Each row is a point on a tangle of strands that fork, close into loops and nearly touch. The rows are in no order.
Two points are linked if the straight distance between their rows is under 64.1. Some points are linked to none.
Q894: [  5   8  24   4 -15   0  10  10   8  34 -15 -35 -12  31  -3 -32   8  16
  44  29 -30  25  14]
Q631: [-17   8  30 -23  10  12  23 -22  -6   3  19 -20  -5   4   8   3 -23  17
  25  -2  -7  22  -1]
Q618: [  1 -29 -22  37 -25  11  15  11  20  10  -6  33 -13 -22 -44  11 -11  -3
  -9 -53  14  20  14]
Q954: [ 16  -7 -19 -19 -16 -23   0  29 -21 -10   3   7  10   4   2  23  23  23
   0  18 -31   2  -8]
Q260: [-11  19  30  14 -37  26 -18 -20  10 -21 -10 -23  30  25  16 -16  -1  16
  26 -23   4  28   7]
Q748: [ -8 -32   2  33 -76  12  -3  -2  19  -4 -24  -4   9  17   4  -2  10  16
  18   7   7  28 -25]
Q850: [ -6  20 -20  29  15  46 -15 -30  10  -5  13  14  29 -24 -18   2 -28 -33
 -12 -54  19  -5   5]
Q825: [ 22  47 -10  -7  39   1  -6  -8  -7  19  -3  -6  -8 -13   4 -44  29 -23
  -1  14   1 -31  15]
Q36: [ 13  13   1  31 -32  14 -31  13  12   8 -33  -4   4  24   8 -36  38  25
  -4  17 -22  24  20]
Q472: [ 26  -5 -36 -18  -3 -23   5  45 -23  -3   8  30  -4 -10 -20  30  25  18
 -25 -13 -17 -28   9]
Q99: [  4 -14 -14  -5  10 -17   8   8  -9   0   2   1   4  -3  -6   1   6   6
  -3  32 -25   1 -20]
Q622: [  3   1  -9  40  13  33  -9 -17  14   5   0  21  17 -20 -26 -25 -22 -27
 -14 -39  15   6   1]
Q652: [  1  -2  30  34 -41  23   2 -22  22 -21 -21  16 -19   0  -5 -17 -22   3
 -15 -51  30  23  18]
Q891: [ -9 -30   4 -23  29 -15  44  -3  -5  -4  24  21 -28 -35 -19  30 -37  -4
 -14 -19  13 -21 -11]
Q432: [  4  -9  -5 -36  17  -8  19  30 -22  10  16  21 -17  -1 -22  35   6  22
   1   2 -16 -22   1]
Q555: [ -3 -15 -22  38 -27 -16   4  34  36   9 -25  41 -40 -13 -10   2  15  24
 -43  -1   5  19  26]
Q827: [ -6 -11  12  -1  10  -6  35   0   9  33   4 -10 -24   4 -25 -12 -20  10
  32   6 -10  28   5]
Q58: [ 14  36  10 -10  14   2 -23 -16 -15 -29  -3  -3  30  -6  35 -20  16  -5
 -17  -5  -5 -21  10]
Q430: [ -9 -33 -18  -4  -6 -11  31   0   2  -7  10  16  -7 -23 -23  22 -20  -2
   2 -22  -2  14  -7]
Q741: [ 16  10  24  -4  15 -34  -4  10 -10   0  -3 -19  -3   1  52 -27   5  11
  -4  39  -8  28   2]
Q908: [  0   0  11  27 -38  25   7   1  12   2  -4   2  -4  13 -15   5   1  23
  18 -41   2  24  22]
Q315: [ -2  23  13 -19  49   8  17 -24 -10  10  20   8 -21 -28  -6  -3  -8 -14
  -8 -13  24 -30   2]
Q554: [ -5 -23 -22  17 -18 -10  -8  -6   9 -29  -5  -2  33 -14  14  -7   4 -10
 -13  16  -1   5 -34]
Q752: [  3  -8  -5  20  14 -20  -5  -3   8 -28  -5   9   9 -31  26 -26  -7  -8
 -35  -5  14   6   8]
Q742: [-31 -17  35 -14  19  24 -30 -24  -9 -10  20 -24   6  13  15  25 -16 -15
  12   6   2 -47 -33]
Q372: [  8  32  20 -48  15  -9  23   9 -14  32  10 -18 -24  15   3  -1  14  21
  41  29 -23  14  16]
Q940: [ 32  39  -3 -13  47 -12   3   6 -14  21   6  18 -20 -25  -1 -19  28  -5
 -13   4  10 -41  22]
Q360: [ 11  45  19 -14  19  -3  22   1  -3  27   4  -8 -31  -9   3 -35  17  14
  26  -7   7  15  46]
Q716: [  3   2  -4  13  20   0  30  23  16  37 -16  10 -52 -27 -25 -47  -7 -17
  -1  -8  21   2  35]
Q239: [ 42  40  10 -16  31 -31  -6  24 -29  11   2   9 -13 -10  34 -16  33   5
 -25  14   0  -9  26]
Q745: [-11   6  32  17 -12  20   9 -19  13 -12  -2   2   2  -8  -3 -14 -32   8
  10 -46  23  25  13]
Q574: [-14  21 -36  -3 -13  55 -27 -14 -15   0  26  -1  16  13 -22  42 -10 -19
   7 -31  -6 -12  -4]
Q535: [-26 -11  15 -41  15  14  -7  13 -17 -11  34 -10 -13   9  10  43 -10  12
  11 -14  18 -36   4]
Q911: [-10  -8   2  36 -42  -5 -39  11  28 -30 -28   2  19   2  39 -32  18   7
 -18  21   8  27 -11]
Q703: [ -9  41   7 -14  38  35 -12 -12 -24  28  30  -6 -23   7 -14  10  11  -3
   7   2  10 -38   3]
Q691: [-17   3   6 -10  26  27  14 -23  -3  28  16 -10  -3  13 -26  14 -28 -17
  33  14 -15  11 -16]
Q237: [  6 -12 -43   4 -47  -6 -18  10  -7 -15 -13   1  41   5   4   5  41   4
   5  14 -22   7 -15]
Q919: [-11   4 -16 -20 -12  27 -10  16 -27  13  10  -4  11  38 -25  39  27  17
  31  20 -49  -5 -19]
Q61: [-16   9  48   5 -12  26  -9 -27   9  -4  -3 -35  23  23  13 -23 -19  13
  34   2  -3  34 -17]
Q711: [-20  -6  44 -44  22  -2  16 -25  -8 -28  26  -8 -10 -14  32  21 -37  -3
  -1 -12  32 -18  -7]
Q163: [ -5   7  14   6 -42   3   1  -7  11 -22  -8 -12  14  14   6   3  -2  19
  20 -35   9  26  24]
Q146: [  1   6  27  12   5   8   0 -11  14  12 -12  -9 -12   0   2 -47 -13   8
   8  -7  12  22  15]
Q176: [ -1  29   4  -3  28  26 -10 -25  -4  24  -5 -28  18  18  -3 -28   4 -28
  27  32 -23  -9 -17]
Q842: [-10 -11  -7  33 -40  17 -32  -8  11 -24 -20 -17  50   5  15 -29  16  -4
   6  19  -5  22 -37]
Q373: [-12   5   4 -15  37  19   9  -5 -17   6  28  18 -22 -18 -20  30 -12  -7
 -10 -22  15 -44   0]
Q737: [ 22  -2 -16  -7  34 -34   6  18 -13  16  -2   4 -14  -2  -4 -12  10  -3
 -12  41 -17 -26  -9]
Q929: [  8 -35  -7 -20  14 -38 -19  43  -6   0   5  -8  19  -8   9  53  15   3
 -24   6   2 -49  -6]
Q610: [-21 -50   3  27 -42 -28  21  16  27 -11  -9   4 -14  -5   9   9  -9  19
   8  18  10  39 -21]
Q648: [ 19  15 -23   8 -10 -22 -29  -3  -1 -47 -12   6  37 -12  37 -15  13 -21
 -44 -13  14 -16  12]
Q810: [  9  -4 -11  46 -36  34   2   1  15  10  -6  20   1  -3 -40  13  -2  -2
  12 -49   3  21  13]
Q509: [  3 -13 -17   8 -31 -39  -7  18  13 -33  -7   3  16 -10  43   0   7   1
 -20   5  11  27   1]
Q712: [-11   1 -28 -12 -12  27   8  16 -26  24  17   9  -7  28 -46  54  11  13
  30  -3 -41   4  -6]
Q192: [ 16  27 -14  11  30   7   6  12   3  26 -19 -11 -13 -18  -4 -57  17 -27
   9  19  -1 -11  21]
Q174: [  7  -5 -24  18   0  -6  13  18   1  26  -7  10 -19   1 -27 -16  18  17
   1  -4 -20  20  25]
Q916: [ -5 -13  -8  26 -10  -2 -26  -6   9 -14 -14 -22  39  15  15 -32  19   2
   7  45 -26  20 -37]
Q928: [-16  -3   0 -47   1   4  16  17 -14  -7  28  10 -22   0  -9  43 -11  19
   6 -19   0 -11   6]
Q988: [ -7  -5  24 -41   6  -2 -11   8 -15 -12  18 -10   8  10  22  30  -2  13
   3   7  -2 -29  -6]
Q811: [ -9 -13  -3 -24  44  -2  22  17 -16  33  17  18 -30   4 -41  31   6   3
   8  12  -5 -40  -4]
Q380: [  1 -27   7  22 -53 -35  21  38  24 -12 -14   6 -28   6  32  28   9  34
 -13   3  12  41  23]
Q112: [ -5  35  14  17 -30  13 -20 -12   6 -35 -15   0  22   7   8 -24   5   2
  -2 -50  24  13  48]
Q23: [-18 -22   0   5  19  33 -17 -26  -9  10   6  -4  11  26 -22  34 -15 -35
  25  26 -23 -24 -45]
Q627: [ 12  12  13  33 -15  28   5  -4  29  28 -31  12 -51   0 -20 -51 -25 -23
  -2  -6  10  11  14]
Q337: [  6  13   6  25 -29 -26 -18  27   7 -26 -22  10   0  -6  39 -10  20   5
 -41 -16  18  30  51]
Q730: [ 14  -8 -31 -32 -16 -11  -8  42 -15  -7   9  15  14  10  -9  43  30  19
  -6  -4 -16 -29   4]
Q934: [ -5 -20  -9  46 -67  18 -30  -2  17  -9 -31   4  25  11   2 -21  19   1
   5   5   6  20 -24]
Q565: [-11  -1   8 -14  11  19  -8 -18 -14  -1   5 -16  18  20  -2   8   5  -2
  14  24 -31  -8 -29]
Q111: [-13 -36   8 -37  22 -14  13   1   3 -15  24  11 -19 -23  -2  48 -33  -4
 -19 -26  30 -42  -6]
Q826: [ 14   8   7   6 -10 -18 -33  -3  -3 -41 -10 -18  43   3  54 -22  15  -1
 -16  26  -6   7 -14]
Q917: [ 16   5  16  43 -37  33 -20 -21  28  21 -36  -2 -27  28 -11 -48 -14 -12
   1  16 -11  19  -9]
Q617: [ -2  20  -6 -15  44  18 -12  14 -24  40   5  -6  -7  25 -32  14  34  -8
  18  29 -19 -56  -2]
Q156: [ -9  32 -11 -16  -6  22  -1  -2 -19   2  15   1   9  10  -7  18  10  20
  14 -25 -17   2  12]
Q326: [  3  44   1 -32  13  15 -10  13 -32   9  17   3  -1  16   1  15  28  28
   9   1 -21 -21  18]
Q802: [ 18  18   3 -22   7 -11 -12  11 -19   6  -2 -13  17  23   9  -6  28  22
  12  39 -38   0  -9]
Q155: [ -1  12 -27  24 -23  38 -22  -8  -3   6  -3  -1  47  11 -24   6  18 -11
  15 -10 -27  13 -17]
Q530: [ 10 -10   3  -6   5 -38 -10 -16   6 -47  -3  -4  22 -23  42   3 -22 -20
 -38  -5  26 -18 -14]
Q563: [ 12   9  15 -18  47 -20  35 -12  -5   7  14  12 -33 -40   7 -18 -12  -6
 -15  -6  28  -4  13]
Q856: [ -6 -34 -12   2 -32 -37  16  12  12 -29  -1   1   0 -15  17  14  -6   7
  -7   3   8  33  -5]
Q122: [-11 -22  -1  10   5  15   0 -21   2   0  -5 -16  29  11 -11  -2  -6 -15
  14  27 -25  14 -41]
Q874: [ 13  23  10 -35  32  -5 -11  36 -27  11  17  11   0   2   5  25  34  22
  -5  -4  -1 -39  21]
Q674: [ -1  21  21  -2  21   9 -18 -38  -3 -32  -3 -12  34 -15  33 -28  -7 -14
 -13  -4   9 -14  -7]
Q507: [-12 -45  -8   4   2 -29  18 -22  17 -37   5  -3  11 -32  12  12 -37 -23
 -23  11  18  -8 -45]
Q646: [ 23   8  -8 -23 -21 -29 -36  12  -9 -37  -7  -8  39  16  43  15  21  -1
 -24  10   5 -20 -13]
Q828: [ -2 -19 -25   9  -8   3 -16 -25   8 -27  -5  -2  41 -14   2   5  -2 -28
 -18  -5   2 -27 -37]
Q262: [  7 -25 -46 -21 -46 -39  -3   3   5 -21   2  16  24   4  12  24  14   0
 -16  -3  20   6  -9]
Q47: [ 16  -7   4 -27  34 -27  30  21 -17  14  18  26 -32 -23 -11  18  -4  14
 -14   0   2 -19  11]
Q728: [ 13   0   4   9   4 -39   2  28  -6   5  -4   3 -17  -5  35 -13   8  22
 -16  22 -11  35  19]
Q779: [ 16   9 -11  42   1  33  -8   2  23  36 -24  26 -32  -9 -39 -47 -15 -25
 -11 -23  12   2  25]
Q630: [-24   8 -24 -19 -40  24 -17 -24   0 -13  11 -15  35  27   1  30  -1  -7
  22 -23  -2  11 -14]
Q939: [ 13  36  -3 -21 -24 -22 -19  -4  -8 -45   0   4  35  13  32  -4  11  -8
 -19 -32  18   3  42]
Q594: [ 13   5 -19  29 -13   4  -1  28  15  26 -27  18 -32  -1 -21 -27  26  26
 -19  -8  -9  14  45]
Q309: [-13 -40 -31 -11 -34 -16  28 -11  18 -15   6  13   6 -15 -15  27 -24  -9
  -2 -35  24  19 -10]
Q424: [ 18   4  -6  -6  14 -24  -6   6 -12 -23   0  10  10 -22  18  -2   1   3
 -29  -6   3 -16   6]
Q957: [-13  11 -43 -21 -29  27  -3  11 -18   8  19   9   2  23 -32  54  14  11
  16 -27 -23  -7   1]
Q780: [ 20   8 -16   9 -14 -33 -18  38 -15  -6  -8   7   2   6  37   0  32  16
 -23  19 -23  25  12]
Q282: [  4 -15  33   8 -28  -8  27   6  15  22  -7 -28 -20  35  -1  -4   1  43
  39  25 -24  39   7]
Q212: [-21 -19  -2 -29 -10   1  31   2 -13   8  20  -1 -10  15 -23  43  -8  17
  28  -1 -28  17 -15]
Q502: [ 18  27  23 -17 -17 -41  -5  16 -22 -38   0  -2  16   9  51   4   4  -5
 -24 -20  16  22  36]
Q253: [  1  18   1 -19 -24 -11 -10  -5  -6 -33  -2  -5  25   8  19   2   7   9
   2 -20   2  16  23]
Q4: [  3  -8  -5  31  30 -34  -7   5  20 -10  -4   8  -6 -25  36 -35  -7 -12
 -35  28  10   6  -3]
Q649: [-26  34  25 -35  15  21  12 -14 -28   2  29  -9 -17   7   7  18 -11  21
  20  -9   4   5   9]
Q362: [ -5   6  11 -18  52  -2  24 -21  -2  28   4 -11 -24 -12 -14  -3 -14 -38
  15  26   8 -35 -21]
Q738: [ -3  -6  31  15  17  -2   5 -13  18  -8  -9   4 -20 -23  14 -50 -28   0
 -14 -10  34  23  13]
Q249: [ 20  25  31 -26   6 -38  11  21 -33 -15   5   4  -8  -7  47   7   1  10
 -20  -8   9  21  29]
Q420: [ 16  23  18  -9  22 -12 -11 -10 -13  -8  -2  -9  14  -5  34 -27  13   3
  -5  22  -7   1   3]
Q101: [-27  -1  45 -32  18  18 -18 -34  -8 -27  22 -25   2   2  38  16 -24  -9
   5  -3  20 -34 -18]
Q411: [ 22  20  -6 -20  41 -11 -15  32 -20  31  -1   3   0   9 -17   6  44   8
   0  35 -17 -58   6]
Q914: [-12  13  -5 -17  23  34 -22  16 -30  28  14  -9   4  43 -21  26  28   8
  25  26 -34 -35 -12]
Q589: [  1   0 -27 -27 -45  -1 -23  -3  -5 -21   0 -10  43  23  15  16  28   7
  10  10 -19  -3 -21]
Q43: [  5 -15 -27  37  27   6  -4 -11   6  15 -12   3  19  -3 -28 -22  -7 -32
  -4  24 -16  -5 -26]
Q457: [-19 -52   7  27 -63 -11  19   9  18  -1 -12  -7   3  11  -1  10   1  23
  28  24  -4  37 -36]
Q433: [-10 -22  16 -58 -16  -6 -22   1  -1 -28  16 -21  21  30  32  38  -1   8
  10   9   6 -17 -15]
Q123: [-13  -9  31 -13 -18   3   2 -17   4 -20  -4 -35  28  11  24 -10 -13  17
  25  20 -14  34 -26]
Q604: [-13  -3  19  11  13  16   6 -24  12 -12   3  -4  17 -17  -1 -21 -34 -12
  -2 -26  15  18  -8]
Q772: [ 35  20  14 -21  29 -29 -10  43 -31   6   4  12  -2  -6  27  14  30  15
 -26   6   0 -27   9]
Q860: [  0  14  17  23 -43  13  -4  -8  18 -30 -16  13  -3   6  -3 -12  -8   7
  -6 -62  34  18  47]
Q581: [-18  51  13 -11  28  48 -11 -36 -25  22  27 -22 -10   9  -3  -1  -9 -11
  20   6   6  -5   1]
Q418: [ -7 -19  28  26   5  25   2 -28  27   2  -2  -1   5  -8 -18 -24 -49 -19
   7 -11  19  30 -27]
Q713: [  7  10 -11 -18  33  -6  23  14 -14  29 -17 -21 -14  11 -14 -11   7 -24
  36  54 -29 -21 -15]
Q658: [ 10  19 -17  -1  20  14   0   3 -11  30 -18 -22  14  25 -16 -30  13 -28
  33  44 -40  -9 -11]
Q875: [ 24  14 -19  -5  18 -15  -9  12 -15 -17   0  29   8 -27  -1   6  14  -2
 -40 -30   6 -48  17]
Q248: [ 23   9 -33   7  -4 -14  -6  24 -15  -8  -6  24  -3 -15  -1  -2  28  15
 -25 -24 -11   4  41]
Q254: [-25   3   2 -24 -27  19   6 -16  -2 -12  16 -20  10  16  -1  35 -17   9
  30 -21  -6  21  -6]
Q497: [ -5  54   3 -20  19  26  17  -3 -14  45  15 -25 -21  13 -15 -11   5  -7
  48   9  -9   8  18]
Q363: [ -2  -5   2  16  12   2 -23 -27   4 -15 -11 -27  45   8  18 -29   6 -15
  -6  47 -24 -12 -43]
Q247: [ 11  26 -18  44 -38  42 -24   7   6   9 -15  15  13  13 -26  -8  32  16
   8 -45  -9  12  28]
Q963: [-13 -26 -13  -1  -3   6  26  -2  -3  20   3   0   1  12 -41  28  -7   0
  29  10 -34  24 -28]
Q644: [-18 -63 -17  37 -37  -3  25   6  23   3  -8  16  -1 -15 -33  14 -23 -11
   9  -1  15  32 -38]
Q307: [  8   8 -14  39 -51  40 -23  -3  11  10 -14   4  31  18 -23   2  21   5
  24 -26 -14  20   1]
Q259: [ -1 -30 -23  38 -36   0  14  22  25   1 -20  37 -35 -22 -27   3   5  13
 -29 -38  18  18  25]
Q267: [ -3  -5   6  24  29   7 -14 -37  13  -7  -8 -20  34 -12   9 -38 -14 -32
 -11  22   0 -10 -38]
Q228: [ 13   3  20  38 -16  36   1 -17  25  26  -8  15 -33   7 -35 -24 -39 -14
  14 -20   8  22   4]
Q994: [ 13  -9 -19  22   3 -33 -24 -11   8 -46 -11   4  29 -29  35  -8  -4 -21
 -47   2  14 -32 -20]
Q427: [ -9 -34  15  30 -42 -30  14  28  36   1 -14   9 -36   7  24  14   4  34
  -4  30  -1  41  -2]
Q724: [-15  13  -2 -10 -11  33 -21 -23  -6 -15  10 -17  32  18   7  11   3  -7
  17  -3 -20  -1 -20]
Q150: [ 18  18  12 -36   2 -24  11  25 -30 -12  10  13 -11  -1  23  23   6  23
  -4 -12  -6   3  27]
Q324: [-11  41  37  -1  24  23  16 -28   6  18  17 -16 -18 -10   0 -28 -20   0
  22 -26  35  25  19]
Q199: [ -4 -25  16  -7  19 -31  -4 -25   8 -34   2  -6  12 -35  28   7 -34 -20
 -34   7  21 -35 -35]
Q250: [ 20  -5  16 -22  41 -41  26   8  -8   5  15  14 -32 -31  12   5 -11   3
 -25  13  21 -21  -2]
Q133: [  7   7 -19  24 -47  11 -17  13   7 -12 -22  11  13   5  -4  -9  34  18
  -4 -35  -3  14  39]
Q582: [ -7 -15   7  21 -14  18  -1  -9  11  11  -7 -14  17  16 -19 -10  -8  -1
  27  10 -15  32 -22]
Q996: [  4 -41  -9 -18  13 -33   7  32  -9  -5   8  12  -4 -13 -14  46  -1   7
 -21  12  -1 -39 -19]
Q495: [  3  -4  24  21 -22 -15   0  12  15 -20 -19   8 -16 -10  24 -16  -4  20
 -27 -15  22  31  41]
Q129: [  0 -16  29  -4 -27 -17  10   1   5  -3  -6 -32   8  19  22   2   3  39
  31  28 -23  44  -7]
Q80: [  7  -6 -32  13 -39 -22 -26  -1  10 -41 -13   2  41  -3  33 -13  18 -12
 -26   0  22  10   4]
Q602: [ 23   8 -32 -14  17 -10  -8  35 -14   0   6  33   2 -16 -20  31  25  10
 -32 -29   0 -59  20]
Q925: [ -2 -18   4  26 -74  -5   6  -1  29 -28 -31  20 -18   5  16   1  -1  13
 -22 -19  38  21  23]
Q837: [ 32  42  17 -25  37 -23  12  13 -23   5  12  23 -27 -22  16  -6  20   8
 -19  -8  16  -9  34]
Q669: [ -3  45  45  -5   6  13  13 -15   5  24   1 -21 -22  10   8 -33  -2  21
  38 -15  16  28  34]
Q731: [-15 -51 -25  -3 -28 -25  20 -15  26 -30   6   4  15 -24   1  13 -27 -20
 -13 -12  36  14 -30]
Q902: [-13  45  18  15   3  36 -14 -24  -2  -4   3  -9  20   3   5 -25  -6   6
  13 -33  10  16  21]
Q87: [  1 -17  -8  27 -21 -36  12  45  20   4 -14  23 -38 -12  22  14   9  25
 -34  -2   4  40  35]
Q466: [  1  10  13   3  15   2  15   6  11  27 -14 -19 -19  -4  -2 -53  -7 -11
  22  20   2  10  12]
Q218: [ -4 -13 -11  30  42 -25  10   4  27   8  -9   0 -19 -28   8 -49 -17 -30
 -17  33  17 -11  -4]
Q128: [ 11   9 -21  24 -18 -35 -18  42  -2 -15 -16  20  -3  -5  43   1  31   7
 -48  -4  -1  26  32]
Q257: [-14  -8 -22 -41 -10  -4  -2 -20   7 -26  28  11   1  15  -7  40 -18  -2
 -15 -47  38 -21   7]
Q844: [ 12  11  -6  41 -31  35 -14   2   8  30 -12  -3   9  34 -34  -7  23  17
  32  -7 -29  25   9]
Q277: [ -3 -23  15  36 -16  20   8 -13  25   9  -4  14 -10  -4 -36  -5 -36  -9
   8 -22  10  32 -14]
Q776: [ -6 -33  -8  18  24 -49  15  18  24  -2   5   7 -21 -11  16 -14 -17  -6
 -13  50  -2  15 -21]
Q194: [  5 -11 -13 -53 -37 -15 -24   1  -2 -22   6  -7  31  34  23  36  18   9
   2   6   9  -9 -16]
Q84: [-13 -33  10  -9  37 -11  21 -20   0   7  -1  -9  -5   4 -15   8 -28 -22
   7  42 -14 -17 -43]
Q73: [-13 -17  -5 -30  18  -8  -6   3   1 -13  24  11  -9 -17  -4  48 -15  -6
 -22 -47  44 -64  18]
Q280: [ -5 -33 -35  13   9  -6  22   1  -8  17 -13   4   6  17 -42  20   2 -11
  23  41 -33  13 -41]
Q512: [-10   2 -10 -46   6 -12 -11   8  -5 -23  30  10   1  14   3  47  -5   7
 -23 -43  46 -41  28]
Q354: [ -2 -15 -21 -13  31  -6  22   3 -12  29 -14  -6 -10  24 -34   8  -5 -18
  29  49 -30 -12 -29]
Q937: [-17  35  17  -2  36  37  14 -36  -2  15  28  -4 -11 -17  -7   0 -32 -14
  10 -25  28  11   9]
Q127: [-21  -5  48 -11  18  11  19 -34  10   5  11 -25   3  -4  10 -22 -39  -1
  24   3  10  30 -14]
Q221: [-20 -22 -10 -29  -4   7   4 -26  10 -25  24   1   7  -3  -3  38 -31 -21
  -4 -34  21 -21 -15]
Q777: [-32   8   9 -30   4  40  -5  -1 -34   1  40 -17 -23  18  -1  41 -16  10
  22 -16   6 -14   1]
Q697: [  2 -12 -42  26 -52  -5 -19  16   3 -15 -20  11  23  -5   2  -5  34   8
 -10 -12  -1  16  10]
Q567: [ -9 -24 -10  18  30   2  15 -28   9  -8   5   9   9 -36 -17  -5 -32 -29
 -24 -13  11 -16 -26]
Q707: [ 12  18   8  -4  20 -10  32  18   7  33  -4   1 -52 -23  -5 -37   8   1
   7  -7  17  13  53]
Q873: [  5  -7  14 -24  53 -28  15   9  -6  29  -6 -12 -30 -12 -17   4  -2 -23
   7  48   8 -53 -16]
Q399: [ -8 -26  27 -32  43 -21  20  -3  -7  21   6 -14 -21   7  -6  15 -13 -11
  16  53  -4 -31 -33]
Q19: [  6   0  -7  28  17  10   9   3  16  25 -14  26 -35 -21 -26 -45  -7  -8
 -22 -30  24   8  35]
Q558: [ -7  -5  40  -3  30  -5  18 -27  17  -1   4 -21  -6 -18  21 -47 -31  -7
   9   9  28  25  -7]
Q54: [  4  15  15  20 -11   4   7   9  33  23 -33  10 -57  -9   1 -50 -14   0
 -23   5  15   9  29]
Q600: [ 17   1   2  46 -33  38 -24  -5  16  23 -25  -1  -1  28 -28 -30   8  -3
  15   7 -17  22  -8]
Q799: [  6  -2  26   0  -9 -28 -15   1   2 -25  -7 -28  23   8  55 -16  -1  14
  -4  37 -10  35 -12]
Q778: [ 19  19 -17   2  17 -11   8  15 -14  16  -1  21 -16 -16  -6 -24  24  16
  -9  -9 -12   5  42]
Q546: [ -7 -14  13  17  40   5   3 -46   8   1   1  -8  15 -27  -3 -20 -29 -37
 -20   6   7 -24 -36]
Q704: [  8  26  -9  19  24  25 -27 -23  -1  14 -16 -21  36  10   0 -50  18 -29
   7  25 -21 -14 -13]
Q541: [  9 -12 -34  50  16  20 -13  -7  12   3  -9  16  24 -19 -28 -29   2 -27
 -21 -13  -1  -2 -12]
Q98: [-17 -25 -11 -13  -5   6   3 -22   5 -21   7  -3  20  -9  -3  23 -17 -24
  -8  -8   0 -20 -36]
Q76: [ -9 -32   3 -14  47 -13  25   2  -8  23  10  17 -26 -12 -33  30 -17 -13
  -8  14   3 -43 -24]
Q151: [-23 -11 -15 -21 -43  10  22  -6  -1   7  19 -11   1  18 -20  54  -7  16
  37 -25 -15  24  -8]
Q637: [  9  11  21  28 -20   4  -8   5  23   2 -30  18 -36  -2   7 -32   6  24
 -36  -8  13  19  42]
Q556: [ 16   3 -28  26 -26 -11  -7  35   1  10 -19  20 -13  -1  -4  -3  44  31
 -23  -8 -20  21  46]
Q104: [-31 -32  12  -4   9  37 -27 -18 -17  -5  31 -19   2  26  -6  44 -23 -25
  34  14  -8 -35 -40]
Q676: [ -3 -16 -17  22  33  18 -15 -27  -2  16 -13   0  22   7 -30  10  -8 -42
   2  28 -23 -29 -43]
Q310: [ 13  26  28 -36  10 -22  13  11 -26  10  11  -4 -16   7  20   7  13  33
  17  15 -16  16  20]
Q417: [ 14   2 -16  12  40 -27  11   0   1  14  -4   2 -17 -22   1 -33   2 -21
 -14  31  -2 -28  -3]
Q414: [ -1  26   6 -18   7   6  17   3 -10  41   1 -25 -11  25 -15 -11   8  10
  51  23 -31  16  11]
Q258: [ -6 -48 -20 -11   8 -22  37  -2   4 -17  17  18 -10 -33 -21  34 -35 -16
 -17 -13   8 -12 -22]
Q756: [ -1  59  -6 -28  32  29   7   1 -26  42  23 -13 -29  13 -24   0  23  -4
  29  12  -4 -22  11]
Q647: [ 11  20  37  25 -20  24 -14 -20  22  13 -29 -13 -21  20   8 -61 -12   1
   7   5   5  16   7]
Q453: [-12  32 -39 -18 -19  31 -14  -3 -19  -7  17   3   8  18 -18  36   6   2
  -1 -43  -1 -17  13]
Q573: [ 18  11  -7 -18  19  -3 -20  24 -24  13  -5   1  15  23  -9   9  41  16
  -2  38 -35 -38 -10]
Q767: [  4  31 -22  16 -12  29 -12   2 -11  12   2   5  17   8 -22   2  24  16
  13 -32 -25  11  25]
Q743: [  2 -20  26 -36  24 -21  -7  36 -15   4  15 -10   3   0  20  45  11  17
  -7  12   3 -38   1]
Q357: [ -6 -20   5  -3  44 -25  35 -16   6  14   0 -15 -19 -13 -12 -19 -32 -29
   9  37   6 -10 -27]
Q893: [ -8 -52  -5 -11  29 -29  26   7  -3   2   4  14 -19 -12 -26  40 -19  -3
 -12  30  -6 -30 -39]
Q203: [-11   4 -27   8  -7  40 -13 -27   8  -9  16   7  27  -7 -21  23 -21 -33
  -2 -37   5  -2 -10]

A fork is a point with three links, a tip a point with one. Leave the first point through the second and follow the links. Name the first fork or tip that comes.
Q658, Q713: Q582
Q430, Q258: Q554
Q610, Q457: Q567
Q731, Q507: Q610
Q122, Q565: Q704
Q104, Q23: Q453
Q326, Q874: Q146
Q453, Q574: Q711
Q146, Q466: Q156

How many points has the smallest loop of links through each point below? Write 0 if it is on no loop.
Q433: 21
Q929: 10
Q778: 5
Q600: 18
Q399: 5
Q934: 0
Q730: 12
Q249: 15

A piece is all that can be reached along the links. How many separate loops has the piece of each point below (a circle has one, a figure eight two, a Y none), and how many tips (points with one link)?
Q309: loops 1, tips 3
Q194: loops 3, tips 4
Q674: loops 0, tips 4
Q248: loops 1, tips 0
Q713: loops 0, tips 2
Q357: loops 1, tips 0
Q218: loops 1, tips 0

Name the points in between on the shortest way along the links from the first point to the second, in order.
Q432, Q307: Q928 Q535 Q988 Q433 Q194 Q589 Q237 Q697 Q133 Q247
Q647, Q563: Q146 Q738 Q558 Q127 Q631 Q649 Q777 Q535 Q928 Q432 Q47 Q250
Q772, Q541: Q874 Q326 Q156 Q453 Q574 Q203 Q850 Q622
Q767, Q101: Q156 Q453 Q574 Q203 Q850 Q622 Q541 Q43 Q676 Q23 Q104 Q742
Q457, Q150: Q610 Q427 Q380 Q87 Q555 Q259 Q618 Q810 Q908 Q163 Q253 Q939 Q502 Q249
